Each row is a point on a tangle of strands that fork, close into loops and nearly touch. The rows are in no order.
(in the rows, 100 means zero)
Points whose rows are less than 62.1 apart are linked; no others are. Some points are linked to none.
<199>: [ 78  75  89 117  85  88 158 108 116  76  85  86 112 134 129  79  51  86
  79 127  74  91 102 107 104 103 129  93 117  68]
<529>: [ 83  90 107 111  83  79 143 112 125 100  91  62 115 134 100  84  98 104
  74 122  61  92 106 122  93  96 123  76 106  91]
<264>: [101  80  80 111  93  95 134 112 117  87 111  92 115 113 123  87  81  95
  98 102  75 111 126  92 112 112 107  99 112  80]
<330>: [145 112  84 104 115 110  67  82 114 105 120 115  69  87 111  95 118 106
 115  89 138 128  87  81 105  96  80 103  87 124]
<195>: [120 152 122  78  92 103  83  78  85 106 130 121  91  84  45  89 124  84
 115  90 122  99  74 112  81 101  87 120 100 118]
<525>: [ 75 127 100  80 121 109  76  90  47 115  98 139  95  70  82 145  98  89
 121  85 131  56 105  61 116  77  84  76  78  88]
<487>: [ 75  88 104 103  86 103 108 109  96  99  81  86 119 104  95  98  83 104
  99  91  72  84 115 114  98 108 113 111 107  67]
<335>: [117  92  85 108 114 114  64  70  87  98  95 129  78  90 109 103  95  98
 103 101 146  95  77  80  97  88  79 113  93 101]
<727>: [120  89 101 122 110  98  72  89 114 124  96  86  84 104 107 114 118 106
  76 124 126 102  76 101  85  92  97  71  79 115]
<870>: [111  80  53 109 104 101 139 111 114  68 113 119  98 112 145  78  64  98
 108  84  93 138 125  70 129 101  96 119 123 100]
<650>: [ 72  76 111 120  80  79 137  95 108  72  67  74 105 134 107  75  64  92
  72 121  92 101  75 117  90 107 134 118 125  78]
<511>: [108 106  97  86 104 100 102 132 114 115 120  94 114  82 113 115 119 109
 123  87  67 115 144  99 115 114  97  78  85 108]
<608>: [124 144  95  83 116 108  74  75  82 107 123 140  77  69  74 102 117  91
 127  81 144  99  86  74 107  90  78 105  90 113]
<434>: [114  78  79 108 114 103 109 116 121  99 112 101  98  95 134 104 102 105
 109  94  90 127 125  86 116 104  94  86  98 106]
<531>: [ 93 111  78  84  98 112  99 116  94  91 120 123  99  75 103  92  87 102
 134  53  80 125 131  83 127 118  89 141 111  93]
<443>: [108 154 147  77  84  93  97  91  95  97 120 103  92 106  35  81 136  95
  99  94 102 104  75 146  68 102  97 143 107 143]
<324>: [ 71  94 129 103  74  80 114  92  96  78  73  78 105 131  72  73  88  99
  82 106  93  93  72 130  82 109 122 146 137  97]
<173>: [141  93  83 119 116 107  77  82 122 103 105  97  76  99 123  92 116 103
  97 106 139 136  80  90 103  96  86  95  86 120]
<683>: [140 129  88  91 120 114  66  66  87  95 117 145  62  73  96  97 111  97
 133  82 154 108  83  61 107  81  73 106  92 119]
<663>: [148 123  88  96 115 108  72  94 116 107 128 124  67  75 114  99 124 112
 126  78 132 133  98  79 118 104  79  99  87 138]
<186>: [121 153 134  79  88 100  89  80  88  92 128 119  89  91  39  81 127  82
 113  92 126 109  70 127  69 100  88 136 110 128]
<674>: [ 99  93  96  82 103 102 123 141 111 115 115  88 126  92 113 121 118 107
 119  98  43  95 152 101 122 107  92  58  87  97]
<100>: [ 85  48 108 102 111 112 106 112  94 120  77  79 124 108 128 135  96 108
  78 131  76  75 121 104 102  89 105  58  86  84]
<700>: [118  82  94  91 129 107  78 122 103 126 108 110  90  79 125 147 123 113
 107  97 100 101 126  86 118  95  81  56  72 128]
<251>: [111 143  96  77  95 103  95 115 108 107 138 112 104  73  84  83 112  99
 139  59  80 134 118  97 109 132  92 125 102 106]
<747>: [124  90  86  94 107  99 111 131 134 108 130  93 102  92 125 108 122 109
 110  91  73 129 141  93 113 108  95  67  92 112]
<523>: [109 112 104  99 104 103  74 105 100 128 104  95 100  83  91 122 127 102
  96 101 100  82 106 102  98  98  97  77  75 107]
<287>: [110 115  96  93 108 103  77 110 102 122 116 108  95  77  98 120 118 104
 114  86 101 101 114  92 109 108  92  88  79 109]
<150>: [ 90  77 108 122  90  93  98  80 102  88  71  81  93 121  99  86  81  92
  68 124 124 103  63 117  84  98 117 121 112  93]
<66>: [ 95 182 124  62 109  92  92  91  63 113 124 128 105  66  42 122 123  86
 132  84 129  73  95  80 100  89  92  71  71 105]
<417>: [106 109  77  99  91  94 130 112 124  79 130 104 110 102 102  62  89  93
 117  77  72 135 123  96 111 124 105 127 124  88]
<652>: [ 94 134 116  90  80  97  89 100  93 110 109  90 107  92  57  90 119 103
 109  84  87  96 101 123  87 116 102 117  99 103]
<373>: [ 73  61 114 120  87  91 121  99 110  95  58  70 108 131 117 100  77 106
  64 138  90  89  81 116  84  88 127  84 105  80]
<346>: [121  99 109 115 109  96  70  92 110 137  98  86  92 101  95 124 137 109
  73 128 127  91  81 106  80  83  97  51  65 122]
<249>: [ 87 107 112 105  77  82 130 116 119 100  99  66 118 123  83  77 106 109
  91 103  60  97 114 128  89 107 117  92 106  94]
<201>: [106  43  70 116 121 114 115 103 109  82  86 107  96 117 168 107  71 106
  90 112 107 125 109  76 116  86  96  89 106  97]
<705>: [ 76 115 114  98  69  78 125 110 106  87  86  75 119 123  68  70  95 107
  93  93  58  93 107 134  92 116 122 123 125  90]
<412>: [ 97 150 143  80  78  90 102  98 103  94 113  91 100 107  41  75 137  98
 103  90  84 107  86 146  70 111 100 142 111 136]
<775>: [112  50  53 112 118 109 139 111 112  66  97 117  93 124 179 100  55 102
  96 102 100 130 121  68 133  82  95  92 112 108]
<600>: [ 87  47  94  98 125 130  82 107  71 115  73 107 110  95 143 150  89 107
  89 117  95  70 115  86 107  86  91  76  85  91]
<782>: [ 88  76  79 110  89  93 159 113 116  77  98  86 117 126 132  83  67  85
  89 117  69  93 120  99 109 107 119  97 117  70]
<211>: [ 74  77 116 117  78  85 117  93 102  80  62  76 103 125  95  84  72  98
  70 121 101  97  68 122  84 102 130 127 128  85]
<327>: [100  77  77 109 103 103 119 117 118  95 112  99 105  99 130  96  90  98
 101 100  83 117 132  87 117 106  98  90 106  90]
<196>: [ 65 106 137  99  77  80 104  91  89  83  70  83 102 124  58  73 102  99
  88 101  86  81  71 141  80 105 120 157 136 112]
<218>: [ 88 101  96 100  96 106  77  95  86 111  96 105 101  90  89 106  95  97
 101  89 108  85  97 100  95 104  99 118  98  84]
<588>: [ 71  97 105  98  68  86 139 105 101  76  82  83 122 127  87  64  73  99
  97  97  59  90 108 125  96 117 124 128 133  66]
<697>: [ 75 164 117  65 114  93  85  89  50 105 111 130 105  69  46 128 109  86
 128  79 136  55  94  69 110  86  90  79  78  87]
<538>: [126  81  87 112 122 107  71 106 115 121 109 105  87  90 133 125 118 110
  98 107 117 113 105  84 108  91  83  67  78 123]
<737>: [ 97  96 122 108  92  95  77  68  82  89  82 104  85 114  68  89 101  91
  79 119 141  78  53 120  71  87 101 130 113 108]
<188>: [ 76  78  97 119  82  82 158 100 107  68  75  83 106 136 118  68  49  82
  75 122  86  97  81 113  98 103 136 109 129  68]
<624>: [ 98 134  89  74  96 106  93 111  95  94 133 125 102  71  84  82  96  98
 140  53  81 129 122  89 119 127  89 144 111  95]
<794>: [ 94  46  90 113 117 122  90 105  90 108  79 102 108  99 143 125  83 109
  85 112 102  91 103  85 105  94  99  89  96  86]
<453>: [ 78  41 106 102 114 122  88 109  79 119  65  89 123 100 131 147  89 110
  74 131  88  59 107  99  97  88  97  67  82  80]
<502>: [117 115  93 102  86  89 125 108 127  83 128  89 108 107  93  63 104  99
 108  89  85 141 109 105 100 126 106 117 118 103]
<820>: [ 67  85 104 102  79  95 134 109  95  84  83  80 128 117 100  85  72 102
  92 100  58  78 122 120 102 109 121 107 119  61]
<428>: [106 167 118  72  96 103  78  83  72 108 134 130  94  70  44  96 119  85
 127  79 126  87  85  93  92  99  84 117  96 111]
<858>: [110  99  94 108 108 106  67  79  88 108  94 114  89  90 100 104  97  95
  96 103 129  89  83  90  95  96  87 109  92  99]
<148>: [130  81  90 125 120 103  76  96 124 114 101  91  85  97 133 114 118 108
  88 119 125 119  88  92  97  95  89  72  83 113]
<736>: [ 85  43 103 112 108 109 119 109 104 104  71  74 118 123 141 125  87 104
  67 145  77  83 105 103  94  84 112  59  96  79]
<328>: [146 108  83 100 129 118  59  53  79  85 107 147  60  88  99  87 103  96
 122  96 167 102  62  61  98  70  65 103  95 115]
<295>: [102 103  71  93  92 102 120 113 109  80 126 117 106  89 111  77  85 101
 128  61  71 131 135  86 119 120  98 129 122  87]
<767>: [116 125  95  91  88 100 104 110 116 100 130  95 111  83  83  81 113 102
 121  77  82 132 116 102 104 123 101 116 102 104]
<43>: [107 102 108 105 109  97  74 107 102 138  98  88 104  92  91 132 131 108
  88 111 104  74 100 108  89  90  98  57  67 113]
<676>: [ 78 146 144  78  74  84  95  99  87 101  93  92 106 109  37  82 131 106
 105  83  72  83  88 148  79 107 106 138 111 124]
<246>: [ 84  94 100 101  91 105  92 100  88 100  91  94 107  92  91  98  88 100
 101  89  92  94 107 103 101 109 105 120 107  79]
<254>: [134  96  81 113 121 117  54  59  89  99  94 129  69  93 112 100  95 101
 107 108 160  99  61  67  95  77  73 101  90 110]
<3>: [ 77 104  98  80 117 112  80 121  71 119  94 115 106  73  97 146 105  96
 122  84  92  66 124  89 122 102  88  85  71  96]
<768>: [101 165 114  70 101 100  81  96  77 121 128 122  94  69  52 113 127  88
 124  81 118  82  93  91  98 106  88  90  78 112]
<257>: [ 92  44  83 119 117 122 103 102  98  93  77 101 105 104 152 118  72 108
  83 121 104 104 101  81 107  87 102  95 105  81]
<20>: [ 80  81 115 119  83  78 128 102 120  96  74  60 106 132 103  89  94 106
  71 127  78  94  94 124  87  95 128  86 112  93]
<507>: [114 107  95  81 122 105  81 124 103 125 117 109  93  69 118 142 123 110
 120  88  95 100 130  88 121 100  84  65  72 125]
<317>: [ 81  53 108 118  98 103 115 103 109 100  65  71 111 121 126 113  78 104
  62 141  88  87  90 109  91  88 120  70 101  78]
<409>: [111  66  51 110 110 104 147 116 114  63 108 122  93 121 168  86  56  97
 104  88  92 132 128  71 134  92  92 107 120 105]
<431>: [106  82 106 128 100  97  81  88 111 115  84  79  95 113 108 109 109 107
  69 127 124 101  73 110  82  91 108  83  88 103]
<136>: [ 92  78 112 123  92  94  91  84 106 103  77  77  99 117 105  95  92 104
  70 127 122 103  70 114  82  96 113 101 104  97]
<825>: [127 104 104 120  96  95  98  91 127 103 108  81  91 108  97  82 120 103
  87 111 122 129  77 115  89 110 100  98  96 115]
<800>: [ 71 131 143  86  75  86  98  98  91  95  79  80 103 119  44  82 121 105
  96  93  71  76  88 144  76 104 115 143 120 117]
<796>: [ 77 144 101  75 116 100  81  94  50 109 102 133  99  68  66 131 100  86
 124  82 129  55 104  69 114  86  85  83  82  85]

A fork is a point with three links, a tip a point with one. Leave the first point through the second and follow the links. Name the first fork or tip that comes.
<747> / <434> | <211>
<538> / <700> | <727>
<800> / <676> | <525>
<211> / <650> | <674>
<736> / <100> | <870>
<705> / <588> | <608>

How many points has the smallest loop of links through each point below? Write none if it is on no loop.
<295> | 7
<523> | 9
<136> | none
<775> | none

Name the points in between on the shortest way along the links from the first point to the second, in order.
<287> / <199> | <523> <43> <346> <727> <431> <136> <150> <211> <650> <188>
<246> / <683> | <218> <858> <335> <254> <328>
<674> / <199> | <511> <747> <434> <327> <264> <782>
<20> / <100> | <373> <317> <736>
<409> / <373> | <775> <201> <257> <794> <600> <453> <100> <736> <317>
<330> / <287> | <173> <148> <538> <700> <507>
